The views of a scene show one set of named points, each view turned or mirrored, and shifted as a whole, with a little noise and some points left out.
In the rows, 128 means zero.

Scene 1
View 1
k_846: [112 131 149  60  97 102 157 148  74 141 164 153 177 158 116 193 171 172
 118 131 146 151 166]
k_319: [ 92 122 164 138  89 137 109 147 121 139 118  93 110 167  69 194  69 147
 132 129 153 134 140]
k_927: [106 135 127  61 143 109  96 147  71 139 133 132 170 166  81 149 141 188
 117 157 134 137 185]
k_653: [130 140 160 129 111 119  89 142 106 136 116 101 121 169  74 194 122 202
 180 112 120 136 138]
k_984: [108 134 141  97 110  89 131 149  99 130 155 165 173 142 114 194 170 224
 146 141 127 155 169]
k_801: [111 139 143 148 147 107  89 188 105 147 144  86 122 130  24 189 130 170
 128 121 147 153 159]
k_876: [116 149 145 115 119 136  82 157  94 150 125  86 119 165  50 178  67 136
 134 111 134 126 138]
k_172: [122 139 174 102  92  99 163 143  97 135 124 133 130 176 123 242 135 188
 174 109 104 137 121]
k_656: [108 129 181 147 114 122 134 170 110 146 105  63  81 172  50 233  89 130
 141 104 136 137 115]
k_100: [148 152 165 134 113 126  79 156  98 148 127  73 106 166  46 200 117 170
 183  83 124 135 123]
k_793: [ 95 122 142  64  80 139 120 138  79 144 163 129 167 163  88 152 114 132
  92 140 180 142 175]
k_201: [158 163 151  37 111 102 137 137  50 144 149 145 170 179 121 199 173 185
 173  93  97 134 137]
k_457: [ 96 150 133  95 153  91 122 151  98 132  96 144 143 167 110 208  85 203
 148 151  72 124 145]
k_749: [143 165 139  44  93 125 105 114  68 140 130 150 167 188 132 179  98 185
 177 106  87 114 134]
k_746: [127 136 168 107  21 148 128 142  96 154 199 122 150 143  89 190 119 116
 131  77 192 152 137]
k_657: [183 158 179  83  50 137 112 132  69 154 176 106 141 173  91 200 170 157
 198  46 145 143 115]
k_748: [102 131 152 105 107 113 122 139 105 134 119 129 139 169  99 196 107 188
 146 138 123 136 148]
k_607: [123 152 143  77  87 133 114 138  83 148 145 129 151 166  98 185  76 136
 137 105 125 124 135]
k_219: [123 143 143  98 112 124  89 147  89 143 143 114 147 159  72 171 120 175
 146 118 137 139 155]
View 2
k_846: [115 100 100 151 196 121 142 119 156 118 145 166  96 125  66  79 107 102
  80 160 146 206 138]
k_984: [106 115 124 120 188 123 118 104 181 112 144 163 124 121  51 103 107  86
 102 118 178 210 135]
k_657: [132 154 140 168 162 106 184 150 126 140 126 110 113 126  88 116 116 121
   0  77 131 160  91]
k_219: [113 146 100 116 166 117 134 122 148 104 159 137 141 115  93 132 127 124
  91 131 164 153 118]
k_653: [115 172 134 104 158 129 138 127 176 105 169 117 157 100  87 136 141 121
  93  90 158 166 110]
k_793: [100 112  82 157 184 130 120 113 126  93 149 158 102 127 107 115 122 134
  90 199 130 141 141]
k_748: [110 142 118 112 169 138 128 116 177  91 167 122 139 109  86 103 142 110
 116 130 139 179 130]
k_319: [ 88 167 118 126 140 153 121 134 167  82 185 123 137 108 129 122 161 134
 113 128 124 123 151]
k_746: [ 88 129 121 195 144 133 136 138 115 111 130 141  85 147 121 109 122 115
  37 118 121 110 147]
k_201: [156 118 101 126 193  96 183 129 149 135 138 118 124 122  56  76 111 100
  53 122 149 225  90]
k_172: [123 143 139 129 163 137 163 140 189 113 167 108 124 111  77  60 142  94
  86  87 120 212 133]
k_876: [112 168  81 107 137 123 145 144 141  91 188 121 155 110 132 133 152 143
 103 129 150 120 128]
k_801: [ 87 167  96 100 147 120 131 148 163 113 196 187 149 101 107 151 123 132
 103 102 202 140 153]
k_457: [132 134  89  71 160 126 139 114 190  87 186 105 164 108  76  77 149  92
 151 126 157 206 127]
k_927: [124 122  75 101 201 110 127 105 154 103 161 163 139 107  72 128 115 127
 114 187 174 188 115]
View 3
k_801: [114 134 125 127 108 123  86  96  99 164 151 149  94 160 144 173 169 120
  72 180 113 151  78]
k_201: [ 81 121 145  93 113 108 109 122  92  83 136 111  81  67  76  90 169 194
  85 229  92  70 120]
k_100: [131 129 132 103 126 144 111  91  74  95 149 154  85 132 155 145 185 122
 103 149 111 125 115]
k_793: [ 91 146 172 131  90 123  74 161 192 137 126 122  87 100 135 114 127 163
  50 173  59 125  80]
k_607: [114 121 158 113 105 136 107 109 151  94 129 108  75  94 131  93 131 127
  79 171  70 108 101]
k_984: [101 132 118 120  95 112  92 134 130 145 135 111 106  87  37 127 185 170
  48 197 114  95  70]
k_876: [116 128 154 113 105 144 106  92 127 105 140 130  84 133 172 134 146  97
  84 159  82 155  96]
k_457: [ 93 100 132  99  79 143 123  82 115  97 141  73 107  89  61 112 169 102
  68 200 114 158  69]
k_656: [131 102 153 122 124 193  90 103  91 120 171 126  76 133 165 135 135 117
 103 138 146 169 107]
k_846: [ 83 128 151 124  99 116  77 155 146 142 138 108  89  81  73 105 142 198
  55 211  97  94  88]
k_927: [ 63 146 151 108  75  98  98 132 145 123 126 114 111 104 100 137 177 150
  47 219  68 148  70]
k_749: [ 99 124 149  85  98 120 133 107 131  47 119  97  91  60  87  79 169 140
  83 191  61  86 107]
k_219: [107 140 140 112 101 120 101 115 130 114 132 132  95 114 123 134 172 135
  70 175  82 122  88]
k_748: [111 120 138 111  93 149 105 120 133 110 141 105 101  92  87 120 170 131
  68 161 109 139  80]
k_657: [133 140 143 105 149 124  99 132  88  82 138 165  62  88 137 105 169 193
 110 156  89  36 146]
k_653: [125 131 126 103 109 142 115 106  94  95 143 135 100 109 110 140 200 125
  86 149 113 131  94]
k_172: [121  98 136 108 118 167 104 118  96 100 156  98  84  71  68  96 159 162
  90 166 145 103 107]
k_746: [152 141 155 142 135 138  70 148 167 140 133 153  56 106 151 103 115 169
  77 128  81  54 111]
k_319: [134 124 151 124 103 174  96 119 146 119 147 124  91 117 146 131 147 107
  76 120 109 160  84]
View 4
k_927: [162 113 107 124  84 163 175 132 138 140 169  61 146 162 131 142 116 116
 109  99 171 154 153]
k_201: [128  61  96 140  89 114 131 104 102  74 153 104 132 113 118 160 141 100
 103 149 159 186 172]
k_100: [ 85 159 115 201  95 122 135 190 111  97 104  82 136 110 141 130 152 113
 113 121 139 166  92]
k_984: [121 108 115 130  76 149 181  55 127 101 146  79 127 144 120 158 114 134
  88  95 155 189 130]
k_801: [ 95 164 114 169  55 167 157 176 133 111 137  45 167 140 145 133 123 131
 100  81 140 159  66]
k_219: [120 141 116 146  97 151 168 151 131 112 139  81 143 138 135 130 132 114
 116 117 143 166 120]
k_172: [110 112 104 170 112  97 144  82 126  70  89  98 158 112 116 143 131 100
  82 132 175 202 111]
k_657: [ 81  99 115 145 106 120 126 168 102  36 114 137 105  79 151 174 158  96
 148 165 120 201 119]
k_793: [158 133 113  75 119 180 192 149 175 102 146  97 171 150 149 145 105  96
 139 122 158 177 120]
k_876: [118 170 112 166 113 144 158 202 141 116 124  78 183 136 140  99 137  98
 114 126 147 154  97]
k_653: [103 155 120 192 106 121 158 142 115 116 104  81 124 126 131 131 143 119
 102 110 153 172 109]
k_457: [136 133 103 185 107 108 163  89 125 134 134  63 182 152  97  92 128 111
  56 115 179 162 142]
k_607: [127 136 110 129 131 135 167 149 143  93 137 108 179 130 128 105 134  89
 115 155 144 173 130]
k_749: [137 103 109 149 138 108 160 115 111 108 146 117 135 125 110 110 150  93
 107 167 152 171 187]
k_746: [ 93 145 124  84 122 169 179 152 161  40 118 134 159 110 158 149 122  95
 150 150 112 207  77]
k_656: [101 171 106 191 107 117 136 187 149  85  68  69 204 116 143 127 129  92
  96 115 174 179  48]
View 5
k_457: [154 137 120 161 142 164  92 107 141 109 123 117  76 130 114 130  55  97
 101 104 100 198  92]
k_657: [126  89 162 176 111 118 162 129 143 164 106 113 134 129  94 166 195 176
 127 202 121 142  62]
k_846: [115 133 126 168 150  94 128 124 178 142 120 116 187 155  98 116  77 133
 134 152 108 162  89]
k_607: [130 109  89 161 137 128 146 146 127 103 135 102 108 125 103 119 120 151
 114 143 135 164  78]
k_748: [153 113 123 172 154 138 122 124 130 118 127 123 121 135  96 142  94 118
 113 116 117 188 111]
k_984: [153 132 157 162 159 126 110  94 181 150 117 131 165 147  84 124  75 128
 153 121 100 182  95]
k_656: [165  77 105 164 134 130 157 156 107 130 112 164  68 160 109 177 125 132
  39 141 128 159 161]
k_801: [183 103 140 106 151 139 150 143 133 167 103 157 100 146  90 130  93 150
  93  97 124 120 158]
k_746: [137  77  91 171 148  86 186 151 147 129 135 140 161 152  70 126 169 200
 135 171 155 151 105]
k_876: [158  96 100 132 141 145 156 163  95 120 123 121  78 119 104 131 120 146
  84 111 139 138 126]
k_201: [107 141 159 170 114 126 115 108 172 152 106  90 138 129 120 137 109 129
 128 183  92 155  40]
k_319: [168  83  95 164 160 131 154 155  99 108 133 142 103 138  89 149 122 138
  89 110 142 178 149]
k_749: [117 130 129 177 124 150 114 117 132 107 130  71 109 101 112 128 122 128
 139 152 111 183  31]
k_172: [138 111 137 205 131 125 113 102 161 129 115 139 113 160 105 172 108 113
  95 169  96 206  91]
k_653: [171  99 160 157 142 158 131 121 113 144 111 128  95 123  94 164 130 126
 110 119 116 171 115]
k_793: [121 116  87 153 169  92 157 170 130 114 140 101 186 134  91 102  95 147
 133 121 141 146 115]
k_100: [171  88 155 143 124 157 151 139 107 157 102 135  71 123 100 167 154 147
  88 136 122 140 119]
k_927: [134 144 136 129 159 131 120 144 134 139 118  88 160 116 106 104  61 114
 132  96 110 140 105]

Which points are out of place in each view (at most two, in the order of its rows)? Write - if all are in place.
view 1 -> -
view 2 -> k_984
view 3 -> -
view 4 -> k_657
view 5 -> k_172
